A landscape with many peaks, sampled at points; each row gives a point and its height.
From any point a climber takes the steepest step (rise divided by distance) to one of its 2 nearest points. It stops when none of these is higher. Distance is the straight distance between rows; heights are no part of it.
J77 (h 58.3): [147 152 127 150 181 171 124 129 158 139  92 130 146 149 120 106 150 126
  92 101  86 111 105 120]
J425 (h 26.9): [129  77  71 110 119 157 151  98 130 117 129 118 106 125 127 121 133 114
  93 136 145 135 139  88]
J161 (h 4.7): [128 137 165 130 118 112 148 132 106  99 121 188 136  99  90 143 162 150
  97 111 178 114 123 162]
J202 (h 37.3): [109 172 182 142 181 110 115 124 158 188 167  72 136 125 140 130  82 126
 167 148 136 111 138 123]
J181 (h 50.3): [114  42  84 112  66 146 148 128 138 181  93  99 130 125 132  99 103 125
 154 119  81 121  80 102]
J49 (h 36.4): [124  74 152 150 122 115 133 128 149 157  92 132 117 116  86 134 153 104
 127 134  89 116 122 112]
J478 (h 40.1): [158 129  98 126 160 146 132 113 142 139 125 117 121 111 163 139 133  99
 108 139 140 129  88 132]
J586 (h 25.5): [157 199 156 109 132 164 104 139 122  96  92 197 101 134 114 152 119 151
  61  87 178 145 123 163]
J189 (h 62.2): [157  90  51 119  93 148 130 152 124 134 101 117 144 153 139  69 154 123
 164 144  87 153  96 114]
J166 (h 70.7): [155  87 115 125 138 101 146 113 127 145 111  86 154 138 142 129 129 144
 159 148  96 106 112 109]
J145 (h 40.2): [ 73 211 158 156 164 145 131 130 140 158 140 154 131 116 159 171 121  94
  98  94 138 124 138 127]
J491 (h 58.2): [167  64  96 138 106 139 127 116 145 163  96  86 138 128 140 110 126 137
 165 138  66 108  89 104]
J212 (h 5.9): [107 155 163 142 146 102 156 133 124 100 133 175 151 106 127 144 128 163
 101 115 182 103 150 138]
J162 (h 22.3): [126  29 102 139 103 112 149  92 126 129 163  68 160 129 140 122 125 118
 124 153  86 107 148  95]
J513 (h 3.6): [125 141 175 152 130  98 142 140 117 128 104 167 135 105  90 138 174 124
 118 132 142 122 112 154]
J394 (h 31.3): [132 109 148 141 171 151  95 114 157 147 105 161  99 151 104 135 122  82
 114 135 105 137 121 157]
J950 (h 55.9): [151  95  38 106 100 116 116 130 119 110 133  74 168 147 132  99 165 122
 164 168  80 139 106 111]
J447 (h 43.2): [ 96 169 158 173 178 144 119 128 148 164 137 127 123 121 168 172 141 103
 130 105  95 121 135 130]
J821 (h 29.1): [148  99  58 102 133 133 122  60 105 101 187  25 171 145 157 141  92 130
  90 142  92  88 125 133]
J805 (h 18.1): [151 131 160 112  87 176 133 138  91  82 112 198  86 120  91 118 177 150
 114  95 159 163 121 173]
J97 (h 46.8): [ 97 168 123 157 178  95 107 145 144 180 152  79 191 120 157 139 152 153
 185 130 109 105 128 135]
J732 (h 34.8): [146  83  37 101 143 150 131 102 135 142 127  82 155 136 148 122 149 117
 104 125  97 111  92 143]
J423 (h 25.0): [124  76  69 102 127 172 139 103 138 105 105 164 106 134 121 132 112 137
  76 115 162 135 154 108]
J117 (h 50.2): [ 93 211 173 175 155  98  95 171 141 172 134 126 140 111 131 151 177 138
 188 109 102 142 149 130]
J309 (h 12.9): [122  71  26  77  45 133 170 131 110 121 108 106 136 128 151  98  97 132
 116 116 115 142 109  93]
J807 (h 7.2): [149 130  60 114 104 146 130 132 132  76 104 165 125  98 119 121 122 164
  65 130 210 124 144 122]
J356 (h 40.6): [105  59 150 134  93 134 128 130 139 148  86 174 103 132  73 116 131 102
 125 118  93 130 121 123]
J7 (h 44.6): [ 62 252 214 123 116 139 108 167  95 127 181 168 116 127 100 139 125 131
 150  78 161 138 155 169]
J35 (h 19.9): [ 90 106 116  97  17 169 131 161 121 157  71 203  75 134  81 101  80 118
  92  87 174 177 116 153]
J800 (h 32.2): [138  96  59  94 148 125 129  85 132 120 164  79 176 132 171 154 125 123
  99 148 129 102 102 134]
J769 (h 38.8): [ 67 212 213 149 123 113 123 166 129 188 181 126 118 118 149 149 100  99
 179 118 128 144 175 111]
J68 (h 23.4): [162 114 109 125  78 152 141 142 130  83  64 197  90 111 115 109 101 146
  75  97 150 150 135 110]
J72 (h 8.2): [108 126 107 137 144 104 153 106 126  89 173 104 188 124 165 138 116 142
 105 157 154  99 149  99]
J98 (h 8.4): [139 108  63 122 112  99 149 116 125  75 123 135 149 100 130 117 109 147
  90 154 182 113 152 107]
J246 (h 17.6): [134 103  90 156 133  99 122 104 127 116 166  38 192 131 152 131 149 130
 151 162  70 100 129 106]
J413 (h 28.7): [120 228 168 123 138 144 126 143 121 122 123 172 112 112 136 158 107 153
  89  96 191 126 132 135]
J310 (h 47.4): [146 113 138 101 147  90 142 128 123 102 146 140 111 117 119 115 109 151
 129 161 193 135 144 147]
J248 (h 34.7): [134 139 157 116 165 135 100 120 143 145 114 162 100 140  87 135 126  94
 109 139 162 132 113 171]
J190 (h 15.9): [127  88 140 161 149 113 130 128 139 108 150 111 106 125 148 128 150 119
 155 157  97 142 164  98]
J386 (h 57.0): [141 129 158 112 153  93 127 135 120 123 161 115 122 122 127 119 151 147
 176 167 167 138 132 152]
J126 (h 11.9): [137 105 138 168 160 100 111 107 142 167 189  40 156 129 185 150 124 130
 175 172 101 127 162 118]
J316 (h 39.2): [121 168 186 177 156 142 105 135 132 136 117 174 116 136 139 164 152 104
 144 119 100 141 128 145]
J279 (h 48.1): [132 175 139 110 153  99 133 136 116 124 182 105 146 115 164 121 128 144
 165 168 187 134 129 132]
J107 (h 42.2): [103 180 156 122 162  88 142 149 136 164 183  72 169 121 156 123 102 139
 164 153 169 118 144 116]
J744 (h 16.0): [146  87  56 117  95  97 118  90 112 115 165   8 179 135 128 130 139 121
 126 157  45 102 118 120]
J492 (h 46.2): [136 180 109 104 187 153 134 130 141 128 140 111 167 149 171 127 104 161
 131 112 148 109 103 120]
J342 (h 24.7): [127  39  73 120  99 166 149  82 123 121 138  89 132 134 140 115 109 121
  96 130 100 105 129  85]
J362 (h 51.8): [119 156 113 138 193 140 125 117 146 166 150  87 181 143 165 137 125 143
 147 118 104  96 115 128]
J556 (h 19.7): [135  45 105 181 118 106 106  95 135 148 155  53 175 134 135 125 156 130
 166 171  63 111 151 104]
J90 (h 10.3): [120 129 131 158 152 101 134  95 129 156 212   6 176 127 195 137  97 126
 139 152 101 103 163 119]
J854 (h 29.7): [153  91  99 133 111 107 157 121 135 126  88 143 139 109 114  99 110 110
 103 131 134 115 116 119]
J691 (h 26.1): [137 122 175 130 102 107 115 126  99  94  89 209  88 144  84 133 110 104
 116 117 123 144 136 167]
J856 (h 49.9): [142 159 144 169 168 135 106 143 157 154 104 122 156 134 123 123 165 141
 154 129  94 114 105 115]
J600 (h 58.7): [143 118 113 129 176 122 140 106 131 142 140  68 156 142 160 132  98 151
 143 129  98  95 123 118]
J962 (h 47.5): [170 104 140 107 143 176 125 147 139 121 105 172 117 165 134 110 137 149
 143 124 116 139  93 127]
J40 (h 13.8): [118  59  32  77  33 130 151 117 107 131 137  43 141 137 147 101  93 122
 130 126  68 132  95  96]
J232 (h 31.5): [ 84 221 157 116 130 132 148 137 110 146 159 145 114 101 163 168 102 149
 117 100 208 139 160 114]
J604 (h 20.2): [143 157 172 107 124 156 104 160 111  89 117 194  94 135  99 126 169 153
 121  88 136 143 108 191]
J76 (h 29.6): [146 159 201 134  83 131  97 123  67  81  96 199  92 164  87 149 148 105
 122 102 123 155 136 182]
J43 (h 44.7): [157 157 112 154 177 133 115 105 147 169 128  79 120 116 139 121 124 102
 145 153 119 126 103 131]
J65 (h 18.0): [119 113 188 148 165 117 122 121 135 122 158 127  92 134 132 154 133 117
 140 148 115 143 164 108]
J84 (h 37.9): [ 96 195 207 121 162 125 117 148 115 135 163 156 108 144 129 151 108 133
 161 122 156 142 160 146]
J146 (h 41.5): [133  61 131  84 109  92 145 134 126 115 129 135  96 111  99 101 109 144
 142 144 163 132 147 132]
J433 (h 20.3): [111 115 159 138 168 152 126 112 139 108 151 164 106 152 142 147 116 128
 128 127 131 131 162 124]
J640 (h 34.5): [128 182 221 156 120 128  93 136  98 111 104 186 103 156 105 161 155 107
 133 110 111 139 123 154]
J529 (h 27.6): [170 122 122 147 100 133 153 137 135 112  84 169 123 115 112  91 139 107
 103 136 135 134  90 128]
J782 (h 14.8): [133  74  39  96  62 106 139  91 112 105 150  29 148 121 125 110 114 116
 104 141  67 110 113  99]
J614 (h 38.3): [146 153 172 151 179  97  96 131 159 153 137  92 102 113 126 129 107 104
 164 156 118 129 121 139]
J151 (h 9.5): [130 117  83 128 136 124 144  97 136  86 136 104 160 117 142 135  89 155
  79 140 167  97 155  85]
J755 (h 41.3): [ 85  62  92 110  42 159 166 143 131 157  89 157 102 128 117  83  72 118
 118 100 133 153 113  96]
J113 (h 51.4): [141  83  45  82  68 108 133 119 107  94 146  92 182 148 132 116 143 119
 137 177 115 127  94 112]
J358 (h 37.7): [127  55  93  91  83  90 152 138 120 118 135  95 112 109 119  96 123 121
 144 152 134 136 130 104]
J695 (h 54.7): [152  85  90  99 123 143 135 155 131 131  95 150 110 150 124  95 143 145
 165 122 105 148 105 139]
J220 (h 7.0): [101 154 143 153 155 116 157 131 134 107 153 143 171 125 151 136 134 142
 116 119 147 101 151 109]
J892 (h 50.0): [103 225 195 146 134 123 100 160 109 110 154 160 118 112  96 124 168 135
 145 104 149 134 128 177]
J627 (h 5.8): [150 163 103 105 128 137 136 142 126  64 137 143 121  96 145 123 143 168
  93 123 193 121 122 117]
J806 (h 22.5): [117 111 117 131 164 147 135  96 148  97 124 163 114 132 133 148  89 128
  85 119 154 115 166 129]
J103 (h 47.2): [158 116 154 115 145 103 100 148 125 141 129 137 107 131  96 116 173 146
 190 160 145 146 124 166]
J127 (h 37.4): [158 107  68 132 158 162 127 117 150 156 104 116 122 125 148 126 165  87
 105 123 103 135  92 143]
J921 (h 10.9): [131 105  58 131 122 127 157  92 127  85 122  77 171 115 141 124 110 146
  66 116 109  87 136  86]
J291 (h 13.7): [137  91 147 156 143  94 124 122 130 143 167  73 148 129 175 157 163 135
 174 173 113 143 161 107]
J530 (h 28.0): [149 121 158 164 152 158  66 120 165 159  98 135  89 152 109 138 137  90
 146 132  70 140 102 138]
J11 (h 24.0): [117 104 155 118  87 107 122 128 117 103  80 191  65 124  65 132 104  90
  88 112 142 146 156 143]
J47 (h 32.6): [135 101 140 140 147 104 152 108 134 139  93 128 115 112 102 136 118 114
 109 134 118 113 135 121]
J238 (h 22.0): [124  94 112 121  81 133 143 122 134 102  82 171  68 102  82 108  89 115
  85 118 151 143 149 104]
J758 (h 56.7): [109 233 194 155 139  97  90 170 111 155 133 150 118 110 111 154 166 122
 178 105 124 147 128 188]
J197 (h 12.0): [125  85  50 106  79 117 171 123 116  85 104 108 146 114 141 117 119 144
  89 114 109 116 125  77]
J58 (h 46.4): [ 76 217 174 167 166 142 101 153 151 176 133 116 123 133 144 156 140 110
 165  94  85 128 142 109]
J200 (h 44.8): [100  47 113 116  68 144 149 144 139 151  93 160 111 130 105  99 111 115
 134 123 111 137 101 112]
J512 (h 41.1): [156 145 156 109 161 157 120 145 119 121 119 159 117 162 141 137 160 163
 165 124 136 140 106 138]
J427 (h 43.4): [122 138 149 147 170  88 118 156 145 147 137 102 167 119 142 135 171 157
 180 142 108 112 122 125]
J5 (h 25.7): [167 133 139 131  80 144 138 161 130 102  66 197  95 123  99  91 137 112
  99 108 117 152 103 144]
J109 (h 21.7): [108 102 134 103  38 147 108 137 108 119  61 209  68 134  54 135  74 110
  71  93 166 154 149 144]
J596 (h 39.7): [154 115 134  98 126 149 110 131 129 146 108 157  92 137  74 106 165 111
 147 153 154 150 100 159]
J71 (h 34.2): [ 93 210 194 114 141 103 151 155  96 161 186 127 118 113 161 153 111 146
 162 118 196 146 168 132]
J94 (h 41.2): [ 61 228 219 150 126 125 101 162 105 169 175 162 126 150 113 143 114 110
 180 114 140 144 176 148]
J287 (h 23.0): [172 202 175 113 119 168 101 152 108  79  96 195 106 144  88 115 140 143
  77  79 155 155 114 192]
J860 (h 41.4): [126 193 142 111 182 165 130 139 129 124 153 151 125 157 155 132 125 159
 132 111 158 130 128 127]

For each start below, name the point where the climber stops.
J821 | J43
J109 | J758
J238 | J758
J126 | J425
J40 | J425
J530 | J758
J68 | J200
J90 | J425
